A landscape with many valleys, sampled at points; each row gives a point and its height.
A ball rolls from a point to whichever of its 2 nearest points has the largest drop for the distance, and stops where none of them is lower. Distance is the straight distance between rows; heights are no part of it.
j_833: [86,127,91,110,114,121,106,96,88,88,115,104,104,88,96,97,91,118,133,93,87,92,83,89,116,109,87,73,124,86,63,99,109,90,122,99,80,81,103,84,100,98,125,97,103,99,102,99,108,110,107,107,88,115,102,129,87,108]  height 720
j_299: [90,140,78,87,113,146,115,94,88,96,97,111,107,94,99,94,93,118,146,121,84,92,93,79,111,98,87,71,112,71,95,98,96,104,127,102,92,98,114,105,83,74,122,120,108,68,119,102,123,89,117,98,107,107,128,101,100,84]  height 689
j_354: [67,104,65,94,96,116,76,79,121,91,68,97,93,112,105,85,114,114,83,119,88,109,111,103,114,110,89,64,102,75,93,150,54,71,138,96,93,113,113,84,101,96,133,135,113,89,113,85,91,137,98,104,81,122,117,82,81,77]  height 768
j_30: [120,77,85,80,117,151,122,134,81,89,113,97,122,96,86,124,109,129,121,110,76,84,107,118,52,132,84,117,96,94,121,112,80,95,69,109,117,91,92,114,64,58,96,73,111,126,121,100,122,70,126,124,101,111,95,93,100,122]  height 230
j_352: [67,104,87,104,87,115,85,83,94,101,64,82,101,89,81,70,148,94,75,123,112,102,114,134,81,95,95,99,121,65,125,111,97,81,101,91,82,106,110,93,111,105,96,98,103,87,135,84,89,109,108,101,110,88,91,95,82,114]  height 568
j_657: [73,106,96,119,65,86,66,87,95,110,82,99,105,143,115,83,88,88,95,106,119,94,125,103,130,92,90,99,94,89,118,115,106,120,89,113,86,114,88,108,90,119,111,141,105,91,98,78,86,108,97,46,127,105,140,82,111,65]  height 816
j_38: [77,102,87,109,106,104,88,82,115,116,109,100,83,83,104,110,98,116,116,97,71,132,76,79,121,91,100,75,78,95,68,101,121,74,128,69,103,85,98,55,132,117,137,89,101,117,69,95,81,122,84,117,95,104,101,128,72,90]  height 667
j_123: [98,96,127,85,84,63,96,93,111,98,131,94,119,101,127,95,73,85,83,90,146,109,82,96,126,65,130,108,97,129,99,90,126,137,93,99,89,123,106,85,106,137,102,116,95,93,93,119,86,135,93,58,117,105,77,104,93,89]  height 350
j_535: [71,102,109,119,81,103,85,90,68,107,87,74,115,123,102,98,119,110,98,100,103,92,113,108,114,88,88,105,110,107,91,111,94,94,88,102,76,100,99,82,98,129,96,114,120,96,115,58,98,105,108,87,122,98,131,93,104,56]  height 784
j_553: [124,94,67,127,126,113,95,112,110,93,109,106,130,99,105,89,99,119,103,101,99,80,83,106,85,134,83,84,79,113,88,145,53,81,111,119,118,85,100,108,74,95,139,113,124,134,91,97,130,106,102,123,61,131,78,94,94,93]  height 229
j_851: [109,98,114,91,95,108,102,83,116,115,80,109,72,102,110,119,104,87,117,119,107,120,106,77,114,90,87,116,65,88,133,69,144,114,99,92,119,98,100,103,105,105,102,89,96,84,65,124,89,64,76,82,134,84,118,102,114,81]  height 691
j_78: [97,113,73,96,115,109,111,85,107,110,84,109,108,110,102,129,78,95,118,127,86,105,116,66,122,110,94,74,75,100,141,102,83,106,116,109,118,92,107,133,72,84,102,138,90,72,95,107,120,73,105,80,87,92,139,74,145,61]  height 628
j_67: [106,90,77,118,116,121,115,109,135,113,107,108,104,76,111,95,102,119,123,95,90,115,91,80,92,112,92,87,68,87,74,103,92,71,109,72,118,86,113,72,126,87,150,88,125,124,56,114,99,117,109,114,89,106,83,122,68,121]  height 713
j_668: [117,65,100,71,78,67,111,121,113,103,121,97,119,123,123,101,91,107,77,91,111,118,104,110,92,106,95,142,58,145,110,137,86,117,49,104,123,121,84,71,100,136,110,91,107,142,67,80,83,113,71,106,123,132,111,104,96,96]  height 603
j_839: [97,137,125,89,116,92,82,73,73,109,102,70,111,102,81,115,68,82,95,99,103,105,87,77,113,86,131,51,126,126,99,83,116,107,135,125,84,111,103,101,94,92,74,136,90,90,136,108,105,88,99,96,61,76,59,104,102,103]  height 743
j_403: [96,109,96,79,102,89,81,109,95,61,79,127,98,122,97,97,87,103,94,113,107,87,96,127,100,121,99,97,120,95,120,108,93,93,99,131,108,106,66,107,78,105,95,81,60,95,108,103,98,96,85,122,72,108,109,110,122,140]  height 468
j_770: [89,102,110,108,91,99,117,114,83,96,131,79,139,86,102,96,105,131,108,90,107,98,91,96,100,78,116,104,114,109,85,98,123,120,73,92,68,96,104,73,104,116,100,77,114,119,110,82,99,122,122,99,120,113,85,116,77,112]  height 780
j_869: [105,106,117,78,100,103,112,104,78,116,115,64,106,92,86,134,77,87,86,109,98,127,107,80,93,75,146,78,101,117,134,74,125,116,95,115,81,122,105,96,111,89,64,109,94,91,144,107,92,95,102,105,93,69,57,103,99,106]  height 710
j_372: [86,119,114,111,91,64,83,78,98,98,124,89,114,111,112,115,56,104,97,104,121,113,79,87,138,80,118,81,86,124,85,100,128,119,112,109,80,100,91,83,99,132,116,130,101,114,85,97,93,133,88,76,78,117,81,122,100,83]  height 257
j_70: [105,121,116,119,96,95,111,103,74,92,118,113,102,83,94,90,103,111,128,78,112,73,82,104,93,93,88,121,138,89,72,59,150,126,88,87,71,76,103,115,106,106,89,78,96,96,103,107,103,81,132,76,124,100,101,117,106,120]  height 833
j_256: [129,80,97,110,89,82,117,107,121,110,102,114,88,91,126,73,112,89,104,99,132,80,105,105,91,93,71,139,97,97,96,96,93,128,90,82,111,93,104,121,86,121,120,121,111,90,77,116,113,82,121,66,126,104,107,80,127,91]  height 708
j_504: [85,121,116,86,97,114,119,116,74,94,141,103,111,86,102,91,97,119,109,73,116,75,93,101,98,88,116,112,149,106,51,83,115,125,77,94,74,112,103,99,102,111,73,68,87,92,113,117,90,115,133,98,123,107,104,115,103,123]  height 808
j_887: [98,125,94,121,121,78,81,84,118,84,107,107,100,101,102,86,72,92,99,102,106,88,91,93,124,106,112,52,115,94,87,117,91,103,156,111,89,103,113,106,91,84,120,150,106,92,104,114,112,134,102,94,51,101,74,106,82,96]  height 712
j_852: [127,73,108,82,81,66,114,115,111,101,116,114,121,99,128,74,92,97,90,96,143,97,103,115,83,89,82,149,80,131,111,100,101,135,61,96,112,115,98,97,93,134,115,108,110,115,77,109,108,103,104,77,128,121,91,102,106,102]  height 662
j_787: [108,101,88,111,106,70,84,97,127,75,84,127,82,112,110,90,89,86,85,90,107,84,100,101,111,119,97,82,115,99,82,109,63,81,128,113,109,108,84,112,87,92,99,127,83,87,84,116,109,123,104,93,67,104,94,89,113,111]  height 676
j_845: [97,103,74,59,90,93,100,82,137,76,78,137,86,103,121,86,89,97,102,114,108,116,109,93,126,108,80,104,87,74,114,103,89,101,112,89,112,128,81,99,105,108,133,107,84,73,60,119,84,108,100,67,107,116,135,97,113,110]  height 829
j_498: [109,76,82,108,87,98,103,122,100,96,96,83,143,102,104,70,119,111,84,105,125,78,121,131,60,109,86,121,91,113,114,146,59,107,60,105,92,116,96,94,74,115,99,110,122,121,125,67,109,113,109,102,101,113,78,94,95,110]  height 531
j_44: [95,90,77,97,111,127,106,99,121,95,87,87,100,90,101,105,125,96,57,104,91,98,135,106,88,113,129,68,105,92,105,140,31,72,106,112,108,127,117,106,107,74,69,100,101,79,128,103,87,129,103,132,83,86,99,74,96,91]  height 296
j_575: [116,100,107,58,97,94,124,123,68,104,130,103,108,121,118,113,94,117,103,75,81,87,86,107,107,100,75,153,112,127,85,97,108,119,39,110,98,96,77,98,101,109,76,48,88,122,89,85,91,95,110,105,135,117,141,100,109,102]  height 786
j_849: [71,104,105,90,103,114,65,76,93,95,39,92,83,124,75,67,124,83,69,116,113,104,98,138,112,106,108,71,134,60,125,106,103,90,136,120,89,122,104,112,107,86,88,120,77,72,140,111,83,114,100,85,91,93,80,101,74,112]  height 524
j_746: [133,57,110,104,110,101,134,136,87,123,133,75,100,81,102,135,97,102,104,95,79,109,121,67,57,96,115,143,60,115,105,99,78,113,57,94,105,86,120,122,89,84,67,87,126,128,103,92,112,80,122,119,118,73,96,69,125,83]  height 542
j_648: [121,96,104,126,100,93,96,106,77,107,122,106,88,97,103,123,84,99,152,70,67,93,79,79,98,110,75,105,88,114,58,61,137,84,109,95,101,43,90,86,104,94,104,77,101,131,78,85,121,65,97,96,97,94,113,121,97,66]  height 885
j_825: [72,89,101,79,81,109,103,79,112,115,82,87,65,103,99,123,109,101,69,103,76,137,127,79,125,85,101,82,88,96,93,107,83,68,117,88,110,119,107,78,141,121,97,94,94,87,92,87,83,117,93,102,114,88,143,85,90,63]  height 809
j_180: [94,105,124,65,91,84,131,128,84,92,150,86,128,125,118,121,87,115,85,86,100,97,81,107,107,77,123,121,100,142,87,97,121,127,43,102,104,108,93,77,109,125,85,61,93,122,77,90,81,119,83,105,127,132,117,117,81,114]  height 820
j_380: [104,97,93,132,83,60,59,106,110,81,117,106,110,112,112,92,63,92,87,85,124,65,91,97,104,111,100,96,110,128,85,125,59,115,107,141,104,108,87,128,71,109,102,136,87,95,106,103,120,119,99,107,69,106,97,78,112,72]  height 636
j_127: [86,131,100,139,108,95,77,82,85,95,82,111,97,130,86,84,71,87,119,117,110,82,87,98,130,99,96,80,122,87,101,78,117,130,133,130,80,95,93,132,73,95,108,143,94,66,108,120,108,78,110,76,91,95,103,80,112,86]  height 254
j_340: [75,124,92,108,116,110,78,67,102,117,69,89,87,112,92,90,110,88,86,117,93,110,106,95,116,89,100,45,107,92,109,114,87,90,154,96,78,98,128,91,116,81,125,146,115,83,116,95,110,131,98,86,73,94,92,100,68,78]  height 740
j_895: [112,107,107,61,106,107,125,102,111,106,98,136,64,90,99,130,101,105,128,95,75,115,105,77,109,103,75,123,86,88,99,77,119,96,102,88,131,103,96,112,101,95,95,60,83,81,64,119,95,60,97,101,128,107,152,103,126,93]  height 645
j_708: [94,96,94,98,83,100,87,99,108,87,94,113,79,93,106,81,121,104,100,86,102,110,86,118,112,97,67,118,102,92,72,104,127,84,96,71,101,96,73,71,123,129,126,70,103,103,62,96,70,97,98,95,118,120,112,121,87,118]  height 476
j_166: [97,86,126,62,76,92,130,109,122,114,121,83,94,84,118,90,103,97,79,104,134,121,98,99,94,68,134,125,91,107,101,87,116,136,80,89,103,141,115,73,124,136,84,87,88,104,106,125,87,132,97,97,141,104,86,101,83,94]  height 437
j_866: [79,106,117,128,104,124,101,101,76,108,128,85,119,70,91,95,103,133,138,88,73,93,78,86,85,81,109,75,115,102,63,84,122,91,101,84,82,78,113,67,125,99,119,75,118,131,116,75,108,118,114,114,93,104,81,134,65,106]  height 751
j_641: [93,101,140,59,77,50,109,113,92,98,128,74,111,133,135,106,85,90,71,89,124,117,84,116,112,81,129,134,86,136,114,92,138,132,50,107,111,134,96,75,117,139,81,73,58,110,104,104,70,124,56,103,121,116,110,106,90,106]  height 849
j_732: [101,90,93,89,81,112,97,129,83,98,81,85,128,115,88,90,109,105,108,119,111,98,121,134,68,94,87,130,87,90,149,97,133,110,59,93,86,97,86,81,93,95,102,83,112,123,118,72,105,77,102,111,101,111,85,118,91,151]  height 641
j_297: [109,120,87,75,108,122,102,101,102,77,108,118,116,96,92,117,80,106,124,124,106,107,100,94,96,103,100,97,105,97,128,89,115,107,101,118,105,102,86,104,82,96,111,101,95,94,106,110,109,93,100,106,83,98,97,116,112,128]  height 530
j_907: [64,115,123,126,82,100,80,68,89,122,72,83,69,133,87,92,123,91,89,97,79,121,106,104,143,87,86,83,100,95,87,84,138,83,120,91,85,89,100,83,124,115,104,100,98,82,98,73,73,93,87,79,115,82,127,108,92,66]  height 746
j_462: [93,124,126,130,103,90,88,94,74,98,111,109,76,96,91,103,83,85,136,68,86,90,71,92,119,89,92,93,121,99,63,51,165,97,125,83,80,62,98,97,118,97,99,86,93,95,87,98,99,67,97,84,105,83,96,124,106,104]  height 858
j_481: [76,101,87,86,76,96,62,80,102,88,62,101,108,139,112,115,82,97,90,121,102,119,124,103,135,111,86,88,68,97,139,125,90,92,101,118,106,120,86,110,83,114,116,125,89,97,101,79,88,99,82,74,85,103,137,80,116,79]  height 844
j_193: [104,101,104,74,101,125,116,111,84,99,116,72,86,81,76,147,86,95,88,116,73,132,122,76,82,101,149,100,88,113,131,93,93,86,82,115,99,122,116,98,108,69,61,78,92,111,131,105,88,91,83,137,88,66,80,86,104,118]  height 668
j_2: [119,75,94,116,127,80,118,101,153,113,98,121,66,75,109,92,124,81,71,71,111,106,106,97,98,99,116,98,88,106,77,100,74,80,117,70,121,98,117,104,133,89,89,86,103,93,78,133,98,113,95,119,96,84,81,95,93,121]  height 886
j_893: [108,81,114,103,95,110,97,116,83,93,79,94,98,87,76,101,123,96,114,100,107,103,106,137,49,107,97,140,110,77,125,71,144,90,76,85,98,77,85,96,94,82,80,56,100,125,116,95,92,72,105,119,93,89,78,109,94,157]  height 690
j_241: [89,91,99,104,96,134,107,118,85,91,100,77,100,99,93,113,116,114,70,83,86,79,114,101,88,113,111,92,119,98,86,122,36,76,83,114,95,127,113,118,90,88,59,75,100,89,138,78,86,111,112,135,112,95,127,66,98,80]  height 241
j_288: [102,115,98,121,122,112,87,71,108,117,50,105,95,123,79,96,81,75,97,118,104,107,110,97,141,100,119,74,105,66,137,81,121,133,138,138,95,100,90,134,91,68,100,176,92,66,90,131,111,84,96,49,101,82,88,87,99,97]  height 353
j_870: [94,124,98,141,112,97,69,90,87,81,87,111,108,83,75,66,117,89,118,117,112,76,58,135,86,108,92,69,133,86,101,95,121,99,135,110,94,85,109,100,89,72,111,121,110,99,128,109,118,100,90,125,51,117,45,118,78,119]  height 387
j_913: [116,113,112,74,113,92,122,104,109,77,131,131,106,86,105,92,71,97,102,88,132,87,89,91,90,102,127,107,121,117,79,84,91,129,91,116,99,128,96,118,88,90,83,98,71,76,93,140,104,118,119,95,92,101,76,93,123,143]  height 462
j_823: [108,101,90,116,111,89,104,113,99,113,120,89,124,103,100,132,74,93,104,114,111,87,109,62,95,103,116,91,81,130,122,108,69,112,101,117,101,89,121,139,77,93,91,141,105,94,110,106,140,80,106,110,87,82,102,66,137,59]  height 672
j_726: [96,115,90,88,125,101,93,91,124,94,91,103,75,96,83,115,103,92,86,118,91,134,97,86,116,109,110,71,96,94,107,104,94,71,141,101,112,93,88,87,127,85,111,117,99,105,97,110,95,114,83,111,60,88,77,110,93,112]  height 467
j_219: [125,60,110,94,95,87,117,138,74,120,99,85,94,92,99,110,118,98,93,94,92,109,126,118,55,105,106,157,95,104,114,91,89,105,49,94,98,104,112,120,89,97,51,74,93,123,122,81,90,85,105,119,127,77,91,68,122,110]  height 452
j_602: [85,114,110,152,99,95,62,84,63,88,83,97,106,121,66,78,116,83,113,110,102,76,66,126,103,107,100,66,134,100,114,100,122,112,125,131,80,87,116,122,64,86,84,143,94,99,143,92,110,87,89,119,74,108,65,96,99,90]  height 442
j_791: [83,96,105,67,84,95,66,95,104,79,69,117,78,135,113,124,85,102,75,101,74,112,122,106,123,115,95,91,94,105,115,113,68,69,105,131,123,120,81,125,99,106,83,91,62,88,101,88,76,102,74,98,81,94,142,77,125,89]  height 870
j_696: [111,102,83,89,130,109,121,89,122,112,78,107,88,91,102,124,102,85,126,112,64,116,120,81,112,108,95,87,74,83,119,90,95,69,125,85,121,71,110,123,109,69,104,100,101,78,80,105,112,58,90,96,90,84,133,95,135,82]  height 579
j_663: [87,118,113,143,111,96,91,98,77,95,123,90,119,76,90,74,102,100,111,72,113,76,76,87,95,82,120,70,137,110,54,86,101,123,128,103,67,102,114,105,97,109,88,120,104,82,119,102,109,131,124,103,78,103,55,110,87,106]  height 757
j_187: [94,111,93,57,105,108,129,87,121,104,122,108,90,85,99,119,78,107,78,98,92,129,90,70,126,88,119,83,90,106,75,102,93,95,115,98,117,127,98,87,123,109,103,85,96,89,71,120,87,131,105,95,113,108,119,112,83,104]  height 578
j_824: [110,107,95,139,102,79,73,101,71,77,93,118,106,104,93,75,110,101,119,97,116,60,69,131,86,118,82,103,137,82,84,97,115,108,110,105,80,70,82,110,69,100,120,107,107,102,102,91,123,79,95,115,73,117,68,113,100,116]  height 315
j_397: [114,88,112,129,99,77,105,90,109,118,111,93,96,98,106,110,118,88,87,87,100,97,106,79,91,91,108,96,86,117,80,97,92,97,113,95,97,79,114,106,104,109,82,111,117,102,92,91,109,94,99,109,98,76,92,92,118,75]  height 565
j_562: [82,125,115,131,90,69,66,82,84,91,83,107,92,128,95,88,57,80,110,101,123,98,80,100,143,96,90,94,105,103,93,81,142,135,120,111,73,103,76,102,85,113,122,136,89,96,86,102,94,103,83,64,90,109,87,112,102,106]  height 129
j_289: [103,76,94,80,76,99,114,116,98,115,100,84,98,94,100,94,115,111,86,100,93,117,119,120,88,102,81,136,73,105,106,130,89,102,56,80,113,119,89,74,109,126,103,68,123,134,90,72,82,108,101,106,136,112,122,97,84,110]  height 535
j_615: [88,112,102,138,97,90,80,102,74,88,124,78,120,116,99,99,100,122,102,85,101,68,89,90,103,91,102,85,123,120,60,115,83,104,105,108,68,94,104,101,87,110,91,117,113,101,118,70,112,120,109,108,95,103,98,107,94,68]  height 785
j_785: [120,66,131,119,83,83,101,114,89,109,115,100,92,89,95,103,113,96,125,75,101,96,97,101,62,93,92,148,95,96,94,51,144,106,75,81,103,65,102,97,106,101,73,64,111,136,92,93,97,66,105,111,110,85,87,109,98,112]  height 738
j_968: [97,97,92,87,122,115,84,84,110,98,77,78,81,101,87,115,122,81,52,123,87,120,107,114,104,107,124,64,99,89,139,125,71,59,136,106,116,107,119,106,118,69,79,120,98,94,138,101,94,97,78,127,62,73,74,96,83,99]  height 392
j_495: [73,97,99,85,96,91,102,74,123,103,115,99,83,103,109,104,92,104,68,90,101,119,72,88,143,77,110,75,105,107,54,113,113,96,129,74,103,115,97,59,135,134,129,96,89,98,73,114,75,155,92,85,106,121,101,122,60,78]  height 625
j_894: [133,86,89,95,123,90,124,123,128,91,126,124,130,84,99,107,67,105,113,108,105,100,97,76,75,118,110,117,70,124,108,106,83,109,86,115,130,83,87,116,79,96,118,100,111,127,74,123,127,82,103,109,65,100,67,102,106,128]  height 592
j_876: [128,94,81,108,128,91,115,108,124,111,120,113,111,90,121,121,70,101,111,108,80,96,100,67,103,124,110,85,61,134,102,110,61,96,104,114,129,79,96,121,84,95,108,115,107,115,67,104,128,94,93,115,81,98,101,91,125,80]  height 644
j_998: [114,93,111,121,78,106,91,93,118,117,77,113,93,103,116,76,105,86,114,116,139,105,108,96,121,88,100,130,71,79,141,74,137,148,99,87,104,105,94,101,103,117,123,126,99,82,54,124,99,63,89,45,143,101,102,97,110,89]  height 734
j_781: [94,105,107,111,99,103,97,80,99,116,73,92,88,109,88,107,111,81,85,118,103,99,126,96,107,97,110,81,95,91,124,94,99,85,111,103,103,103,105,127,98,95,85,117,91,76,121,94,102,87,93,88,103,75,95,78,112,87]  height 501
j_924: [89,87,91,77,104,118,132,103,131,118,109,93,83,64,95,97,107,108,62,101,113,130,110,87,98,84,136,104,81,106,90,102,76,108,89,86,114,136,120,76,136,118,90,68,105,100,96,135,78,151,111,108,135,91,88,96,68,114]  height 513
j_552: [113,85,111,81,95,110,133,120,105,115,128,88,78,83,96,140,89,90,101,118,67,143,120,70,82,105,119,122,67,111,111,93,84,96,61,99,119,107,111,105,104,88,76,76,112,124,94,98,100,101,89,136,125,87,111,85,110,94]  height 610
j_310: [111,114,97,79,107,76,95,114,91,64,122,133,113,113,109,97,63,104,109,88,121,75,85,103,106,121,92,112,123,128,85,109,88,120,74,133,103,105,69,119,69,100,105,95,70,104,83,113,111,99,112,97,87,118,103,95,122,125]  height 391
j_119: [74,110,93,93,79,100,67,72,106,95,54,114,65,116,105,62,107,94,89,103,110,123,89,124,136,97,71,96,113,57,104,100,133,87,117,85,86,112,74,70,119,116,134,95,82,80,70,88,60,113,94,70,120,119,122,114,76,126]  height 393
j_751: [94,110,98,108,120,128,84,72,90,123,54,82,93,131,79,120,107,73,96,136,76,123,114,100,127,98,120,68,92,80,159,91,116,99,132,127,99,103,104,124,99,62,105,147,80,81,121,107,100,67,77,78,90,64,81,93,97,82]  height 433
j_81: [113,75,97,96,99,118,116,110,110,93,106,119,81,65,104,87,119,119,119,83,102,92,93,106,81,103,66,130,109,71,67,93,122,92,92,53,115,82,97,83,128,104,132,63,121,113,60,117,95,85,127,89,131,124,116,120,76,130]  height 543
j_877: [125,97,89,146,120,97,89,113,84,97,118,104,119,83,94,82,95,104,141,78,96,53,76,116,78,117,90,95,126,97,65,100,91,107,110,112,101,54,106,124,71,86,105,111,110,106,103,98,152,74,118,120,75,111,72,98,100,84]  height 224
j_114: [113,125,83,104,141,111,106,83,128,111,90,107,93,90,102,103,93,91,134,114,63,110,99,84,117,113,102,66,86,85,110,97,113,63,155,91,114,75,114,87,114,56,118,107,104,87,95,119,108,77,90,112,49,84,100,115,100,94]  height 527
j_178: [82,99,84,99,102,148,103,102,102,103,76,81,97,67,65,93,156,106,101,121,80,98,115,121,58,100,100,91,114,58,112,113,89,65,108,76,100,94,124,87,117,69,102,88,127,96,138,96,103,92,99,123,103,87,89,92,67,112]  height 616
j_234: [103,114,96,66,87,124,125,101,101,91,106,124,88,91,108,112,99,123,144,96,91,105,85,86,112,92,59,128,105,78,80,77,142,106,82,74,110,91,95,86,110,98,118,68,98,91,66,110,94,78,119,86,135,125,151,122,98,108]  height 599
j_432: [97,109,120,55,90,58,80,110,93,79,103,101,111,135,116,96,62,91,73,81,126,96,94,124,112,96,116,127,107,141,120,99,110,123,55,128,101,121,69,102,100,125,79,89,39,96,108,105,77,128,77,89,91,100,106,105,114,135]  height 877
j_658: [79,120,130,104,90,80,90,86,81,105,113,85,89,135,101,126,91,95,110,87,78,117,73,100,138,88,95,97,86,118,85,86,154,93,104,96,84,81,77,66,124,118,98,82,95,108,92,69,81,83,68,93,105,100,125,123,96,73]  height 711
j_33: [128,104,105,86,109,101,126,109,104,98,137,97,132,87,107,107,71,109,104,113,125,101,100,66,86,99,126,107,98,129,106,99,85,124,74,113,98,108,98,100,83,96,94,104,107,101,110,108,110,121,109,106,97,92,79,95,106,118]  height 526
j_873: [134,103,103,122,110,77,98,108,128,85,111,123,102,83,99,92,81,84,112,100,118,105,81,92,87,111,105,108,89,108,99,84,125,107,118,94,118,76,88,113,103,99,124,109,100,106,69,135,110,93,91,98,62,89,61,119,118,137]  height 647
j_792: [71,126,79,85,106,160,108,91,91,99,72,96,93,88,83,95,128,113,117,135,70,104,99,107,99,93,86,69,119,59,125,117,87,68,126,86,97,103,123,93,106,65,117,110,100,75,145,86,107,95,104,116,107,101,129,96,83,80]  height 656
j_415: [97,97,115,139,98,93,73,100,61,94,91,84,109,110,69,97,138,82,93,85,90,69,93,123,84,109,106,77,133,94,112,97,101,82,107,116,86,92,107,124,79,92,54,97,99,98,152,68,101,77,85,142,89,87,81,79,116,67]  height 406
j_844: [97,100,94,84,92,113,98,130,71,86,112,83,140,117,95,104,110,114,90,103,117,88,113,127,82,100,101,110,106,118,128,132,90,112,50,115,77,119,91,87,84,106,80,79,98,126,140,75,99,99,101,136,104,120,95,108,95,128]  height 589
j_530: [74,111,97,102,97,114,96,82,98,117,77,98,64,102,90,110,118,118,105,95,59,117,109,91,130,100,71,81,97,79,75,99,99,52,127,65,101,82,93,81,125,109,113,82,101,92,84,68,82,94,93,103,116,103,154,102,100,65]  height 779
j_976: [70,110,102,82,89,93,58,72,96,90,58,104,64,140,104,79,94,80,78,98,97,110,104,121,131,103,89,72,126,71,96,97,99,84,129,112,90,118,87,102,106,104,104,115,69,79,103,104,74,120,100,66,95,97,118,94,96,111]  height 469
j_438: [99,107,85,113,130,110,110,92,118,101,76,123,90,86,93,84,136,93,95,104,84,81,109,123,89,121,97,81,134,64,100,118,58,55,142,92,115,91,124,119,100,59,98,93,113,72,108,112,119,93,113,117,83,102,117,89,102,98]  height 813
j_3: [98,89,75,101,109,134,139,100,126,116,102,101,102,78,99,101,117,116,100,116,76,117,121,83,90,100,95,89,87,79,98,120,64,80,104,69,104,100,119,85,115,91,116,103,132,101,92,98,110,117,113,113,115,99,116,105,88,102]  height 753
j_35: [96,99,124,50,85,95,95,93,107,103,76,108,58,118,112,118,84,86,62,99,92,117,130,105,115,94,108,123,85,119,127,86,82,101,84,121,127,135,91,118,110,109,68,82,51,75,107,111,78,110,66,79,111,81,141,72,129,90]  height 897
j_96: [91,112,110,136,114,94,95,91,91,109,97,91,105,71,87,67,127,89,101,94,120,88,99,105,80,78,112,78,133,85,88,67,133,123,136,85,72,85,128,112,113,93,81,114,109,84,116,111,109,108,118,79,90,79,57,107,89,127]  height 729
j_919: [96,95,95,111,79,70,73,109,99,82,99,89,137,118,114,77,86,108,82,96,145,73,114,118,83,102,103,121,110,114,121,123,66,130,68,128,84,119,95,114,65,116,93,128,93,104,128,104,114,120,108,76,97,113,101,75,108,95]  height 591
j_645: [134,70,98,95,96,105,140,114,128,125,112,120,97,69,114,104,106,106,118,107,105,101,106,75,77,101,78,128,60,103,97,95,92,117,87,65,125,96,124,102,104,98,122,104,130,111,66,133,117,81,110,88,129,103,103,103,105,81]  height 750
j_390: [131,68,122,100,84,108,128,115,108,121,110,104,83,66,101,96,118,98,117,94,111,93,116,100,61,91,86,152,84,84,105,73,117,113,84,61,111,88,123,114,105,85,88,84,123,111,91,123,111,57,117,101,135,84,99,92,113,106]  height 777
j_459: [110,95,73,101,112,129,118,109,110,98,86,121,110,81,97,80,132,111,97,112,97,87,109,120,75,115,81,111,107,67,91,129,67,85,111,81,108,88,112,108,85,84,128,102,119,85,96,100,121,100,125,100,100,114,106,105,93,111]  height 787
j_263: [93,86,64,90,89,99,103,89,128,89,86,121,104,98,124,84,102,106,94,99,95,98,119,98,119,112,70,101,91,81,86,133,49,78,114,88,115,119,100,97,96,109,127,119,111,88,68,86,88,135,115,78,105,124,144,83,104,87]  height 799
j_194: [107,82,123,116,91,59,97,115,83,112,136,71,129,108,113,104,91,101,89,76,108,87,83,82,93,76,109,118,90,148,81,93,110,127,66,107,86,88,98,96,92,127,71,101,105,120,97,82,100,98,100,104,107,91,94,99,121,66]  height 622
j_767: [117,109,119,105,115,80,96,86,108,104,97,105,97,88,88,94,92,81,94,98,125,103,99,103,103,84,124,97,106,103,111,62,129,120,122,105,97,98,96,114,106,94,90,113,85,82,105,124,100,93,95,84,84,74,51,113,115,137]  height 692
j_201: [108,74,93,89,96,132,134,127,85,109,106,79,119,79,92,104,119,117,97,104,106,95,125,109,46,103,104,131,101,84,124,102,77,108,55,89,90,105,113,116,85,89,83,86,124,109,131,93,109,87,127,117,128,84,84,86,110,128]  height 354
j_471: [101,92,132,111,79,47,82,100,94,108,129,83,103,133,110,119,101,91,92,80,92,111,83,100,113,85,111,119,80,148,93,95,134,100,75,99,100,92,82,71,119,136,93,78,101,138,82,71,81,103,58,108,100,111,90,120,100,68]  height 671
j_847: [99,94,98,117,103,126,101,121,66,98,108,97,115,98,90,108,125,109,110,81,83,68,98,110,68,122,103,91,118,101,95,107,73,80,97,104,89,84,111,115,86,79,72,75,102,109,141,88,113,85,106,138,105,101,95,86,107,80]  height 337
j_749: [100,109,115,77,86,80,104,98,88,94,99,103,86,127,110,117,95,95,97,82,82,102,95,119,124,99,87,126,103,126,95,86,121,103,72,111,100,102,83,94,107,125,81,70,84,103,91,72,81,87,76,99,112,99,152,100,120,78]  height 748
j_943: [114,63,92,112,94,119,119,120,103,119,113,76,115,89,87,102,121,118,86,96,91,99,121,109,50,108,99,125,84,100,95,132,56,78,57,93,105,112,101,99,96,103,91,78,136,133,108,67,96,110,113,128,120,99,81,95,84,114]  height 450
j_248: [123,89,75,113,120,131,97,128,87,86,108,109,125,89,96,91,106,122,133,88,81,65,74,114,63,141,73,104,102,97,92,117,85,88,85,113,111,73,88,107,69,74,121,81,120,141,104,100,137,78,119,118,83,126,81,119,83,111]  height 88
j_828: [123,82,78,87,108,92,112,94,151,95,88,135,76,77,122,88,109,90,78,101,107,115,108,96,105,114,86,100,80,88,90,114,72,79,117,81,138,109,93,91,120,103,127,85,95,95,53,132,96,112,91,104,97,112,101,102,104,126]  height 859

For each start below, name the point where the ball stops.
j_823 -> j_241
j_770 -> j_119
j_845 -> j_201
j_390 -> j_201
j_641 -> j_562
j_35 -> j_562

Call two points neighbours if one is among the 2 nearest of the other. Go from one point of each pair to the other, from neighbour to neighbour, staying as low as possible. Name the highest point that can't be avoided.
j_535, j_241 -> j_615
j_894, j_241 -> j_876
j_119, j_894 -> j_998
j_248, j_241 -> j_602
